Points on a hilly landscape, in no order, each with its height.
A ball rolls from a point to whichever of its 6 nearest points has the largest drop for the distance, and stops where none of them is lower. Distance is the straight distance between rows; heights are no part of it.
K583 h=122: -259	176	352	-264	109	-78	87	-287	-35	287	-19	191	-68	-284	99	-360	-125	220	164	41	-103	186	-163	-236
K441 h=59: 67	-228	76	15	-37	-249	-160	145	-265	-31	16	98	81	177	153	209	-275	-118	33	-66	118	-165	-26	-13
K925 h=259: 73	23	45	50	217	-82	211	-246	-39	-226	47	-164	22	-49	34	18	-28	112	8	-167	13	51	-166	-577
K455 h=223: 166	-72	-231	188	472	200	388	-248	-40	-186	50	-158	-199	31	89	-131	134	-54	-263	-97	-147	257	203	-132
K311 h=309: -46	103	71	100	-66	101	114	-129	-192	166	174	116	-101	-110	31	47	-78	-32	383	-189	-97	296	23	184
K715 h=606: 221	80	15	-221	-24	193	-170	-72	85	57	20	-9	-192	-154	-67	-323	80	-13	106	345	207	-178	180	-66
K119 h=247: -133	84	295	-160	-106	40	138	-338	28	261	-186	-183	-244	-256	131	-460	87	-315	-166	77	209	78	209	72
K242 h=790: 215	135	45	-197	-112	73	-147	70	141	14	-152	-169	-146	-59	-164	-109	37	-377	-88	299	253	-289	271	-72
K246 h=216: -247	96	-173	108	-148	155	278	-185	130	51	267	-145	-81	-146	-267	-133	224	244	3	-10	-549	421	-17	127
K683 h=205: -60	83	-186	-72	-30	41	-107	178	153	-27	258	140	162	213	-92	154	49	148	58	-42	-40	150	-143	4
K272 h=444: -43	-39	-131	203	67	-76	244	-41	5	-120	140	-143	-146	134	-41	23	168	24	-101	-130	-367	219	49	-18
K182 h=327: -250	-242	-163	21	52	11	-82	181	-26	41	-21	11	109	289	-155	95	-142	141	-72	-56	-138	161	-364	308
K921 h=648: 12	216	19	-203	17	66	-398	169	351	-55	-326	300	-63	-73	98	242	249	42	-4	165	257	-238	125	-146
K244 h=274: -176	137	263	98	196	-14	309	-458	-96	104	-117	-74	-63	-181	-35	-348	-34	221	123	-176	-18	279	-90	-225
K837 h=256: -93	25	135	10	-207	-12	137	-153	-86	182	279	63	-114	-321	45	12	-44	-209	234	-177	-128	259	-86	263
K598 h=273: -10	-67	-100	252	250	12	324	-156	-96	-133	96	-252	-43	82	-100	-69	117	39	-148	-287	-271	177	166	-101
K206 h=167: 105	-116	-214	144	345	251	213	-169	35	-290	37	-132	59	-101	-225	-206	168	103	-103	25	-228	202	80	-257
K821 h=556: -167	-198	28	-122	-29	2	-259	261	-69	102	-127	-52	232	219	42	59	-402	-44	61	-128	176	-88	-198	160
K922 h=52: 318	147	102	-81	-111	-54	-157	27	-191	133	-75	-42	-52	-51	207	-23	-109	-238	-149	176	172	-283	117	55
K438 h=493: -8	95	-26	-224	-153	-29	-425	219	239	-15	173	169	169	118	-101	-69	95	52	135	88	80	-81	-49	13
K198 h=778: 225	-68	95	-266	-248	-303	-252	121	149	54	100	45	160	-21	293	128	-75	-169	-138	-33	43	-229	112	313
K535 h=583: -203	-35	123	-107	-59	-190	-108	270	-121	-131	-274	247	236	178	97	78	-311	48	-79	-19	478	-200	-280	21
K571 h=229: -187	29	-157	81	196	172	578	-208	180	139	-84	-49	-401	-200	-19	-154	158	-16	-195	4	-438	315	384	168
K236 h=221: 142	113	-50	191	70	171	137	-217	-155	-55	149	-20	-3	-150	-120	-61	-65	44	180	119	-24	93	-117	-163
K294 h=227: -392	-19	-158	383	-141	128	431	-87	-51	-25	70	10	-115	-111	-129	154	118	-4	83	-147	-270	422	-68	204
K402 h=363: -139	184	254	-290	-53	-112	-35	-183	136	280	78	-85	-80	-175	121	-220	103	-127	150	-30	-12	0	88	-51
K503 h=486: 248	27	15	-211	-120	76	-132	38	4	66	70	78	-193	-46	-56	6	-58	-8	176	376	312	-185	-39	-236
K824 h=65: -169	-411	30	6	-141	-108	-195	186	7	269	109	28	361	47	108	142	-358	-20	125	-106	-221	47	-207	488
K292 h=254: -136	117	377	-186	60	108	133	-407	-47	230	-91	50	-167	-236	127	-304	-148	171	162	-53	-4	-59	-41	-309
K859 h=409: 151	139	97	-73	-162	70	-83	-103	-109	268	112	28	-199	-186	105	-64	-41	-144	144	254	231	-102	168	41
K774 h=147: 6	-37	-189	133	234	361	254	-211	196	-166	92	-172	-74	-219	-193	-68	106	79	-43	75	-252	267	194	-73
K707 h=570: -18	-270	-119	12	330	353	44	75	272	-428	56	-18	252	-48	-68	-35	367	258	-27	208	-188	359	44	-36
K682 h=548: -338	-158	-116	68	184	-60	-90	261	-126	-147	-204	-35	213	441	-181	68	-123	178	-78	7	109	1	-346	-28
K574 h=408: 135	77	66	19	-3	-29	-34	-1	-146	223	322	116	-128	-134	14	107	-86	16	188	-131	121	3	-6	-30
K484 h=195: 107	-40	-245	190	394	144	278	-34	-191	-174	-138	-113	-137	303	-111	-64	88	192	-260	136	-36	157	3	-45
K845 h=351: -61	-46	-79	37	-148	85	-5	106	-129	201	271	209	71	-91	102	58	-58	-103	231	-6	-78	81	-37	335
K717 h=407: 194	134	279	-211	-141	-16	-1	-23	-126	201	43	-111	-240	-186	201	-74	-73	-464	67	44	168	-52	106	-110
K358 h=675: 124	127	0	-372	-207	-172	-375	38	248	-56	-205	80	58	5	116	177	126	-385	-193	36	263	-406	294	202
K253 h=326: -118	-22	87	258	-134	-35	110	-66	-193	170	319	172	-88	-236	195	116	-199	-213	308	-265	-181	146	-4	294
K851 h=496: 5	-121	-232	251	312	10	302	145	-80	-167	7	-222	-96	294	-44	68	50	-4	-350	43	-201	94	124	36
K689 h=318: 103	-52	-20	-18	-75	95	-160	199	63	116	119	192	-39	43	-153	-59	95	149	230	206	53	13	-88	101
K876 h=350: -56	-98	-170	119	42	101	-161	145	-67	-12	145	183	21	84	-154	102	-100	184	133	58	-12	-22	-183	-98
K256 h=232: -191	134	103	-28	142	57	373	-288	-173	8	123	-94	-127	-137	-40	-222	-22	161	106	-216	-154	263	-80	-180
K927 h=689: 228	-451	41	-255	-85	-164	-224	70	-73	171	99	-60	224	-111	250	-21	-156	-255	-17	43	-38	-244	248	413
K317 h=605: 30	192	-1	-73	-10	-102	-216	187	-61	-272	-233	399	32	-18	198	218	85	-133	99	188	285	-375	-76	-428
K336 h=228: -236	-49	-384	218	-50	334	111	27	-2	-51	127	-3	37	-1	-326	-114	138	216	120	170	-281	288	-67	115
K8 h=206: -262	34	-15	304	99	94	596	-468	150	75	-188	-6	-261	-249	-113	-81	161	49	-9	-223	-340	411	-6	75
K805 h=617: -80	-196	0	377	155	-20	217	37	-145	-47	62	-256	-93	223	70	279	-95	-126	-161	-148	-490	123	146	291
K935 h=233: -70	-60	-306	379	55	115	195	-64	-186	89	0	32	-204	-17	-144	43	-60	28	95	-49	-235	233	-48	165
K443 h=297: 235	-59	-183	395	311	-39	380	121	-325	-109	-251	-134	-122	250	-21	-31	-31	121	-389	5	-26	133	18	-17
K43 h=494: -235	-339	62	59	134	-150	-36	215	-10	166	-81	-202	369	314	108	125	-339	50	55	-171	104	1	-202	144
K719 h=589: 96	-13	-29	-302	-164	10	-209	102	166	-120	-242	62	-31	174	-157	56	10	-231	-329	333	260	-439	278	195
K258 h=278: -153	124	-29	225	-61	195	468	-260	-74	17	61	122	-194	-206	40	-170	65	11	337	-279	-26	407	-92	-28
K640 h=328: -78	118	218	-131	-110	259	136	-241	46	47	133	-30	-211	-302	33	-243	56	-29	409	56	207	154	86	-34
K884 h=704: 14	278	200	-257	67	201	-486	13	442	-56	-248	158	27	-264	-33	151	286	58	229	63	174	-290	72	-236
K729 h=450: -193	71	-31	41	-279	-33	-90	156	112	-39	275	35	-26	-6	-142	-91	75	179	75	-42	-265	326	-114	70
K426 h=94: -187	169	304	-172	-164	-41	76	-229	-49	360	40	-69	-175	-206	191	-267	-28	-212	190	-99	88	126	4	207
K812 h=476: 76	-168	-70	-16	-207	-35	-332	203	146	186	245	130	229	-73	-16	3	-154	-9	160	53	-63	-21	-8	390
K776 h=674: 123	56	-5	168	-71	-240	-53	163	-212	-245	-173	214	45	247	112	267	-198	13	-81	42	179	-230	-207	-212
K104 h=222: -43	-32	-24	-111	-39	-92	-184	49	121	78	352	12	71	102	-147	14	217	135	55	-85	-224	123	-172	27
K623 h=652: -318	-146	-199	56	-43	-86	-165	231	220	-11	-159	10	294	313	-94	247	90	169	-277	-110	-217	153	-119	293
K414 h=726: 193	-355	-131	-219	-260	-254	-362	-31	120	-93	-183	-78	357	57	15	10	-17	-343	-350	92	50	-479	245	429
K76 h=260: -201	-125	-166	478	-5	117	447	-195	-199	-61	185	-79	-104	-37	-221	252	99	-54	-128	-122	-401	216	-59	281
K326 h=477: 75	222	70	-197	12	-22	-89	-168	166	49	-51	12	-155	-2	19	19	72	-2	54	91	203	-263	-14	-472
K755 h=124: 4	-115	-257	251	214	379	308	-126	-92	-44	-63	-76	-122	57	-129	-105	76	194	-179	156	-108	261	185	40
K172 h=208: 251	160	153	-79	55	144	-75	-66	-116	182	-59	-80	-209	-162	133	-140	-18	-90	155	241	354	-106	72	-410
K195 h=168: 175	-94	29	98	372	431	598	-206	231	-82	-263	-147	-176	-318	83	-397	-149	-37	-76	-190	-154	321	424	85
K643 h=552: 132	17	49	-204	-126	181	-230	-51	109	229	129	-78	-205	-165	-90	-169	254	-136	119	321	133	-68	267	221
K572 h=298: -166	10	-268	127	-79	172	-63	210	310	-94	252	-71	86	88	-268	-54	176	182	-200	52	-434	323	-184	135
K586 h=590: 130	-258	69	-181	-235	-71	-172	264	-116	258	172	159	64	-116	142	-70	-83	-140	134	66	10	10	156	507
K504 h=224: -42	-164	-228	481	78	170	357	-21	-250	-28	0	25	-252	62	-2	-72	-21	136	-55	-94	-203	223	-42	218
K25 h=293: -210	134	420	195	85	27	402	-317	59	264	-172	210	-160	-198	214	-192	113	39	334	-273	26	257	-229	-37
K827 h=406: 363	254	141	190	-138	-72	163	-104	-221	203	-90	-102	-196	-358	281	-130	-127	-49	68	-89	115	-132	10	-161
K29 h=505: -97	232	227	-477	-36	-127	-206	-30	195	74	145	-94	-36	-194	11	-222	33	7	82	-95	40	-34	-50	-178
K637 h=634: 38	-215	161	-261	-155	-63	-248	164	32	-60	-572	71	218	115	155	-43	-141	-238	-309	142	408	-486	130	351
K255 h=532: 149	79	-7	57	125	-133	14	-59	-120	-209	108	76	111	203	187	251	51	82	-27	-157	41	-164	-92	-164
K863 h=137: -26	-80	-195	305	311	431	303	-305	-55	-231	54	-32	-72	-173	-263	-228	75	224	92	-14	-296	357	140	-60
K323 h=736: 154	-9	-243	376	63	-228	60	76	-376	-36	14	45	68	306	42	145	-152	136	-87	-11	116	-70	-266	-236
K288 h=29: 199	144	133	-296	-145	-197	-64	-24	57	212	134	-177	-58	-62	144	-64	0	-252	58	-21	50	-183	58	-84
K758 h=716: -33	-260	-24	-95	-37	-133	-204	173	-50	20	-26	-9	377	215	21	248	-152	68	-90	-125	9	-109	-193	173
K175 h=724: -300	-267	-60	119	272	-111	276	179	-154	-85	-186	-157	147	412	-84	183	-79	86	-246	-40	41	8	-166	123
K588 h=348: 345	183	186	14	-101	-72	49	-217	-53	82	-166	-125	-323	-245	230	-208	-85	-196	29	139	156	-225	-28	-350
K282 h=289: -208	46	23	374	58	252	265	-321	-89	27	147	140	-289	-160	-173	-89	3	175	465	-183	-33	272	-129	-157
K21 h=243: 97	57	173	-145	-184	-31	13	-151	-245	309	72	-136	-190	-258	129	-157	-26	-330	60	-130	131	1	33	145
K628 h=723: -314	-138	-166	57	149	-109	-72	183	-47	-322	-298	70	290	414	19	119	23	64	-180	-71	93	-74	-67	65
K39 h=814: 173	38	232	-252	37	358	-301	-131	365	-38	-23	-127	-60	-369	11	-147	88	-37	311	263	179	-192	-7	-261
K591 h=246: -188	-10	-233	222	-131	149	182	4	-169	121	291	126	44	-106	-102	72	61	136	309	88	-255	358	-214	190
K752 h=669: -200	-58	-168	14	18	-25	-8	157	111	-81	120	-53	130	306	-19	136	182	140	-199	-50	-151	122	-81	73
K159 h=497: -64	-166	-34	330	-7	-2	192	-17	-161	45	244	-162	66	153	-136	288	-159	-50	-32	-148	-425	67	62	211
K32 h=423: 46	-192	-10	431	-21	-63	158	-19	-401	-50	81	-57	75	100	36	254	-380	-57	-28	-306	-213	144	-133	274
K760 h=253: -80	55	149	-22	186	168	23	-432	101	-78	-2	-114	89	-161	-34	-294	-121	164	91	-117	-172	185	-5	-473
K289 h=345: -112	120	31	-81	-41	-73	32	-9	28	83	303	-102	54	-80	-87	-4	16	21	298	-69	-161	245	-30	-68
K685 h=152: -13	-165	-7	195	485	267	427	-402	51	-162	-141	-138	-229	-252	-81	-299	93	211	-39	-188	-188	334	163	-47
K911 h=393: -233	103	-22	-120	28	-45	16	-135	5	86	332	-29	81	60	-103	67	-16	-1	116	-123	-135	88	-75	-88
K897 h=344: 208	206	130	81	37	-103	81	-29	-136	-38	-45	-37	-57	20	133	37	99	89	-43	-65	68	-268	-52	-661
K814 h=329: -34	-438	-29	144	77	-67	-98	17	-240	255	111	-107	350	152	113	331	-244	-16	175	-86	-151	46	-72	355
K800 h=427: 54	94	-25	-165	-7	175	2	1	130	-37	242	83	-70	-156	-169	-16	134	171	372	160	1	-1	-5	-126
K665 h=691: -165	12	67	-106	-17	-87	-309	233	53	-166	-186	177	251	279	22	137	57	113	-80	54	399	-227	-193	-65
K674 h=831: -41	-335	-68	226	155	-76	182	190	-212	-75	-54	-254	134	469	4	261	-64	83	-390	-100	-125	-25	-143	178
K810 h=300: -227	-4	22	-7	135	114	281	-214	162	-88	295	-97	39	-134	-115	-154	56	266	230	-79	-196	248	-119	-311
K916 h=596: -192	56	-221	-114	-74	-138	-377	300	139	-102	-106	272	236	201	-240	84	282	173	3	9	-123	74	-186	31
K335 h=632: 293	-52	14	-248	-131	-132	-157	-113	56	41	-26	-200	-50	-102	97	-142	71	-439	-255	168	83	-338	245	143
K471 h=374: -152	208	245	-221	48	89	47	-169	114	157	218	-49	-35	-226	-146	-246	82	21	337	-17	-15	207	-35	-95
K857 h=645: -282	-12	120	-141	-17	-140	-232	280	-42	-117	-421	290	244	96	101	127	-67	17	54	38	470	-343	-270	24
K565 h=428: -61	-40	144	378	10	-90	245	-114	-242	26	219	-168	59	-18	33	146	-146	-60	79	-337	-211	216	-57	1
K881 h=672: 75	-49	51	237	-37	-187	33	14	-185	-105	178	28	57	239	71	332	-189	-84	-93	-92	45	9	-13	13
K906 h=507: 3	-68	44	54	68	-28	-178	119	-104	42	-67	113	114	249	6	168	-224	57	56	80	250	-93	-207	66
K899 h=330: 4	164	127	-16	-37	101	75	-159	-87	120	127	-32	-180	-251	11	-219	-21	-31	208	-6	110	-11	-31	-255
K932 h=492: 137	219	128	-119	-84	-313	-187	26	-88	-54	59	-35	-103	-35	249	109	-110	-218	-53	-75	140	-150	-66	-246
K277 h=225: 204	67	-361	477	203	170	463	-152	-133	-152	-213	-171	-339	-39	-87	-121	-43	138	-219	-120	-242	236	216	-11
K34 h=646: -402	-238	26	-54	-47	-169	-157	255	180	128	-246	-101	495	259	21	119	-187	112	-52	-276	0	-21	-172	246
K139 h=365: -14	278	448	-116	104	263	226	-312	47	164	-248	-7	-310	-485	270	-468	-21	-123	145	97	72	81	76	-239
K230 h=534: -75	-79	-161	-60	138	189	-118	51	314	-224	49	-26	91	-78	-179	-26	329	336	190	-39	-158	194	-143	-178
K636 h=488: 39	-225	81	63	-27	-193	-48	232	-255	-38	-213	-81	89	213	248	37	-419	-54	61	73	417	-177	-210	-55
K547 h=377: 216	55	-151	49	168	-36	72	-180	-118	-102	130	-2	1	132	-77	110	157	15	-57	-111	26	25	-2	-349
K464 h=848: 124	105	85	-269	-53	153	-334	-76	356	-92	-87	13	-98	-173	-241	37	176	-107	47	462	208	-321	246	-22
K912 h=249: -25	-209	-311	431	159	32	337	-53	-321	-39	-188	-91	-78	262	-72	-28	-180	157	-216	-19	-132	162	-21	120
K493 h=580: -56	49	128	-134	-104	-45	-200	381	93	-184	-460	424	5	-22	242	170	-60	-138	19	254	439	-586	56	-122
K136 h=440: 219	218	3	72	72	-59	-49	71	-56	-53	70	92	-80	56	106	187	42	56	31	-27	104	-100	14	-419
K100 h=174: -95	-224	-299	258	179	230	187	95	-116	-81	-35	88	-14	206	-245	9	-22	170	-80	120	-68	116	-126	44
K192 h=248: -193	-162	-263	121	-22	4	95	27	-187	-4	89	57	145	277	-132	132	-119	121	-46	25	-199	188	-127	180
K505 h=290: -15	31	-161	78	-35	86	232	-122	55	-139	246	-77	14	19	-220	-41	83	241	6	-129	-340	248	25	-1
K942 h=801: -218	-247	-103	88	41	-181	-41	166	-49	-81	204	-110	284	306	-180	209	21	23	-226	-149	-275	185	-33	204
K577 h=742: 99	225	130	-398	-120	143	-271	40	398	41	74	-87	-162	-273	-37	-244	177	61	115	343	56	-96	233	-40
K869 h=631: 89	32	35	-175	-218	-114	-276	180	113	116	167	121	104	1	-39	43	76	-92	77	-24	105	-120	46	68
K434 h=591: 57	-52	35	-148	-124	-124	-281	291	-75	100	108	177	20	80	68	117	-163	-201	86	222	96	-105	-16	260
K393 h=392: 2	257	147	-195	35	-29	-96	-211	48	160	35	-48	-62	-114	190	-257	-161	-17	72	-47	53	-26	-66	-424
K44 h=439: 175	-221	101	77	-162	-134	-72	-100	-227	249	111	-29	-36	-141	226	49	-107	-352	-8	-71	59	-9	226	298
K209 h=908: -312	-347	-50	62	-24	-175	-81	133	57	10	-179	-135	293	470	9	241	-64	88	-303	-155	-257	-67	-70	203
K818 h=859: 103	7	-2	-205	-279	-133	-273	-77	199	-92	-46	-212	-44	-97	-226	-263	195	-428	-231	131	-86	-138	257	134
K914 h=308: 117	-80	-161	537	60	-170	221	183	-455	-182	-233	-77	-63	72	0	-50	-346	221	-180	-44	-104	72	-76	239
K475 h=572: 0	57	-89	-83	148	123	-181	-15	139	-313	-18	175	153	74	-214	126	165	172	111	156	-75	-20	-122	-248
K478 h=354: -201	-91	-196	113	-60	30	-19	100	83	8	112	-77	123	110	-218	179	59	168	-112	-42	-344	338	-82	188
K985 h=482: -170	-133	-292	63	359	126	209	65	-32	-72	25	-95	-50	387	-86	91	236	103	-338	77	-115	85	124	93
K142 h=296: -149	131	443	-434	-35	-100	-143	-122	208	316	6	-66	32	-276	-65	-378	-31	264	164	27	-132	187	-194	-130
K753 h=376: 254	152	205	22	-8	160	156	-91	-137	91	13	1	-168	-329	221	-91	-170	-106	203	1	240	-58	8	-215
K645 h=549: 51	38	148	-352	-273	-134	-284	202	203	18	-318	161	86	114	110	72	99	-260	-165	197	315	-433	135	191
K363 h=181: -173	54	-439	85	250	165	472	-94	65	-116	129	-124	-178	-29	-255	-108	207	114	-140	70	-329	382	2	85
K997 h=773: 66	265	121	-417	-174	42	-217	-3	273	-13	-176	44	-114	-75	107	33	185	-147	-39	71	329	-247	175	-70
K902 h=165: 187	-227	56	-271	-302	-129	-467	182	294	-66	-344	180	114	101	136	-38	106	-247	-358	-55	132	-385	235	420
K584 h=597: 226	90	22	159	23	-326	80	11	-87	-87	-13	-40	-32	145	142	205	-225	-14	-21	-72	65	-164	-16	-200
K787 h=441: 134	-84	-14	-142	-145	-48	-288	198	-40	-26	-194	-1	-70	126	54	-56	-42	-209	-161	412	381	-322	109	106
K903 h=855: -589	-114	-96	52	196	-154	135	301	62	-118	-515	-187	275	392	-138	56	231	65	-139	-133	107	86	-105	80
K304 h=295: -16	353	169	-190	7	-252	-32	-197	-93	112	153	-144	-43	-90	39	-60	-73	-8	144	-191	-71	3	-43	-357
K428 h=613: 205	-117	-45	-182	-170	-145	-254	129	74	27	-78	-27	32	-55	-20	-75	-10	-338	-159	247	190	-248	293	282
K788 h=284: 162	141	23	272	57	74	106	-16	-246	43	9	-74	-176	-95	48	14	-152	-12	163	-46	-55	36	-55	-3
K406 h=156: 143	42	-34	-211	-53	41	-215	102	67	10	57	189	101	-39	-139	-49	106	27	65	261	221	-239	-62	81
K243 h=638: -145	-80	-48	31	-9	-108	-185	183	-127	-88	-32	250	121	278	80	215	-104	53	-10	5	177	-190	-281	-205
K228 h=282: -276	128	179	-33	96	144	265	-270	-32	79	140	114	-162	-352	-126	-221	25	119	281	-38	-74	249	-18	-62
K469 h=633: -54	117	-51	-2	34	-24	-187	69	98	-137	-30	258	136	100	-115	197	177	60	113	26	220	-142	-42	-234
K151 h=795: -35	-75	-134	234	221	-127	107	140	-319	-264	-159	36	75	458	39	194	65	158	-283	-42	163	-143	-51	-91
K474 h=166: 238	35	78	-124	-180	-139	-207	119	-131	-6	-26	2	13	-12	185	171	-71	-255	-99	-56	180	-356	152	17
K196 h=353: -4	-109	-67	50	-165	-36	-17	113	-111	177	316	0	35	-36	10	115	8	-20	124	-5	-136	270	-105	269
K951 h=366: -65	187	237	-166	178	168	-10	-233	245	-18	103	-56	73	-309	-116	-254	24	122	215	-13	-78	-35	-115	-450
K656 h=189: 118	5	-23	182	383	150	348	-357	30	-162	-72	-166	-23	-78	-162	-233	39	170	-93	-278	-120	168	69	-486
K763 h=271: 211	48	12	142	101	124	140	-258	-55	-222	116	-25	-6	-82	-95	-147	-19	147	84	-95	75	-22	-104	-441
K658 h=182: -30	72	3	175	358	159	552	-422	49	21	80	-192	-75	-43	-193	-266	74	130	-243	-276	-305	324	116	-204
K833 h=737: -138	33	-8	-121	-93	-230	-266	398	-61	-159	-129	164	169	90	121	355	-48	42	-88	-72	172	-317	-19	-82
K319 h=79: -93	242	190	-27	-45	-144	165	-148	87	193	236	-57	-42	-42	62	40	-31	-39	64	-232	-68	198	12	-139
K485 h=255: 55	-187	-216	204	349	173	344	178	-13	-127	-78	-145	-84	250	-15	58	14	157	-275	236	-84	102	190	89
K782 h=697: -100	232	124	-267	-263	-112	-375	319	271	-37	-341	275	88	-94	156	267	83	-260	-258	-97	80	-342	272	224
K597 h=571: 61	-82	-145	32	203	264	-291	-23	189	-277	158	94	234	13	-150	7	213	322	165	117	-39	-41	-103	-245
K920 h=513: 50	-95	199	-145	-149	-188	-120	136	-88	24	-369	7	226	139	103	-57	-273	-103	-93	194	418	-362	-101	163
K7 h=183: -85	-41	-126	91	184	173	396	-117	264	-84	149	-207	-117	-54	-282	-120	345	253	15	61	-273	524	34	7
K74 h=287: 80	226	215	60	158	117	248	-357	-59	74	-96	49	-163	-310	101	-302	-132	191	237	-251	49	139	-134	-336
K959 h=470: -138	165	-87	-200	-65	55	-141	103	342	33	317	-43	3	-115	-230	-36	128	259	162	-32	-134	214	-216	-51
K332 h=319: -90	136	271	-298	-289	-17	72	-131	86	205	50	-186	-162	-449	-12	-360	142	-179	87	87	95	103	174	169
K907 h=491: 51	-10	-51	69	228	106	-67	43	-75	-306	16	169	118	76	-139	96	24	252	181	86	-53	-88	-44	-301
K391 h=664: 190	106	-18	-384	-156	-10	-365	245	271	-56	-276	90	-113	2	-32	-74	105	-20	-112	335	323	-289	221	9
K934 h=588: 29	224	35	-190	24	61	-186	-157	197	-264	92	67	95	-12	0	-27	104	115	77	43	70	62	-87	-324
K554 h=375: 334	75	187	120	-167	-139	18	72	-191	139	30	22	-118	-42	362	80	-287	-150	-76	106	133	-125	-107	-270
K16 h=133: -187	-122	-215	123	70	-28	366	-54	101	61	211	-142	-44	143	-240	84	271	3	-195	-61	-392	345	56	171
K627 h=457: 231	-221	87	-48	-131	-245	-165	53	-246	68	-66	-28	-2	-125	342	86	-293	-344	-34	54	124	-232	94	213
K644 h=341: 117	142	59	366	-99	-12	310	-113	-402	64	151	-29	-136	-57	172	41	-205	-25	206	-274	0	170	-15	4
K41 h=203: 39	60	-86	479	76	117	515	-132	-121	-176	-125	-44	-217	-134	-154	-203	35	155	6	-275	-145	259	92	-116
K166 h=582: 85	-53	78	-208	-277	-211	-434	252	211	46	-301	161	187	80	1	73	-36	-153	-204	-58	262	-425	67	400
K663 h=637: 54	-277	122	-228	-146	-226	-301	107	-45	49	-287	-71	161	72	237	105	-215	-126	-123	101	277	-287	76	243
K4 h=201: 52	264	152	-347	-209	-217	-377	212	332	46	194	144	63	-40	24	-13	168	64	39	0	-17	-70	-15	9
K603 h=536: -213	-84	-73	70	-118	-75	76	95	-58	111	329	-34	181	128	-58	116	-32	96	54	-105	-171	52	-91	150
K382 h=629: -25	189	0	-145	-91	-20	-294	84	92	-59	123	68	149	-24	107	159	62	-15	-20	-89	119	-84	111	-81
K562 h=261: 71	-16	-74	111	-45	225	29	93	-279	129	100	51	-43	5	-51	6	-131	137	336	97	132	-14	-118	-21
K949 h=445: -222	-145	-330	-9	138	164	-75	136	57	-77	20	86	66	247	-150	77	230	266	-286	93	-277	177	-3	170
K892 h=751: -31	-87	86	-209	-172	-268	-329	141	131	-68	-21	178	246	56	79	328	-25	26	-122	-229	34	-197	-104	119
K476 h=179: -212	-217	-18	-136	-40	-84	-342	254	58	73	157	82	278	227	-66	212	-70	-8	21	-173	-6	-6	-278	276
K141 h=321: 272	-69	-187	227	311	6	169	4	-98	-219	-137	-120	1	176	0	-70	219	164	-231	-28	59	46	165	-297
K680 h=535: 16	157	111	-300	-104	72	-237	-49	386	-64	107	30	50	-176	-130	-107	94	217	261	30	102	-104	-107	-229
K829 h=515: 377	-75	39	-153	-187	-185	-136	-5	32	17	-318	-162	-109	-156	235	98	-56	-537	-266	198	114	-286	181	-3
K30 h=478: -150	-250	-152	392	-88	-29	73	-100	-256	70	36	107	217	-1	80	219	-342	-46	16	-268	-398	122	20	399
K327 h=305: 179	249	42	288	63	-20	51	-136	-119	-96	46	-63	-112	-119	0	2	-102	177	20	-132	27	-74	-32	-340
K127 h=76: 145	69	50	-193	-232	-77	-197	37	22	14	-396	34	-106	121	268	34	72	-273	-235	317	324	-479	148	-60
K811 h=843: -145	1	128	-101	-58	-261	-293	360	130	-50	-148	195	406	226	69	192	-147	103	0	-165	164	-67	52	134
K81 h=207: -196	-129	-178	173	71	129	251	-101	-13	-55	152	-19	-55	-110	-300	-67	177	170	135	-73	-244	372	-35	52
K860 h=483: 43	99	27	-255	-39	-80	-241	193	96	-47	-271	237	-79	151	18	-33	47	-47	-111	277	445	-512	-68	-69
K349 h=747: 67	252	57	-304	-226	-35	-365	258	465	-57	-268	148	-136	-129	-35	-89	204	-167	-226	-90	129	-437	244	167
K40 h=569: 151	130	49	-13	-15	-65	-134	63	-156	73	47	158	-129	89	82	158	-52	5	104	132	217	-166	-85	-167
K112 h=509: 224	186	175	-172	42	123	-98	-40	5	-6	69	93	-89	-43	8	-61	23	-61	154	96	85	-126	-30	-121
K397 h=364: 278	-62	-215	285	413	21	539	219	-46	-29	-214	-116	-251	112	128	15	21	76	-381	68	-41	95	253	41
K353 h=616: 161	-21	34	-237	-131	-178	-283	-5	54	-15	14	-14	150	22	380	261	68	-360	-69	-77	71	-268	144	64
K240 h=608: 20	-68	-76	-46	-117	-94	-64	-75	-37	-5	57	85	95	197	41	240	-154	-46	41	4	-32	-15	13	44
K613 h=333: -133	-124	-247	118	-16	11	170	49	142	14	246	-256	13	100	-244	55	283	92	-185	67	-462	419	-25	71
K733 h=769: 194	39	2	-306	-243	-161	-194	-12	189	136	107	-120	-75	-177	-114	-157	266	-216	-110	91	127	-160	197	252
K533 h=107: 410	80	69	-25	-196	-79	-115	95	-229	65	-222	-61	-228	-123	272	10	-78	-219	-7	297	171	-296	7	-245
K878 h=170: -119	182	-75	285	126	152	253	-360	-106	-109	8	-7	-57	-133	-133	-172	109	112	53	-85	-257	272	-26	-54
K874 h=401: 193	-90	27	3	-92	-116	-49	186	-250	82	-61	110	29	119	179	-53	-256	-132	102	148	277	-255	-90	69
K392 h=263: -77	118	82	-129	-215	61	14	-24	14	266	320	104	-227	-280	-71	-121	-20	-57	134	-28	-61	233	-43	247
K214 h=566: 274	-70	-20	-35	-276	-114	-260	7	191	-85	-407	-125	107	13	157	193	10	-353	-343	145	51	-491	239	102

Two balls start at each pair of points below. Name the first point that both come to, or write none.
K209 / K628 -> K182
K136 / K899 -> K236
K827 / K74 -> K878
K471 / K810 -> K878

Call two points neighbours if one is among the 6 nearest of the other. Go from one point of each pair to the other, from neighbour to neighbour, staying as low as possible. Name the highest point that can't be avoided.
K583 / K406 -> K689
K755 / K583 -> K244
K902 / K319 -> K645
K824 / K288 -> K182
K426 / K288 -> K21
K755 / K16 -> K363
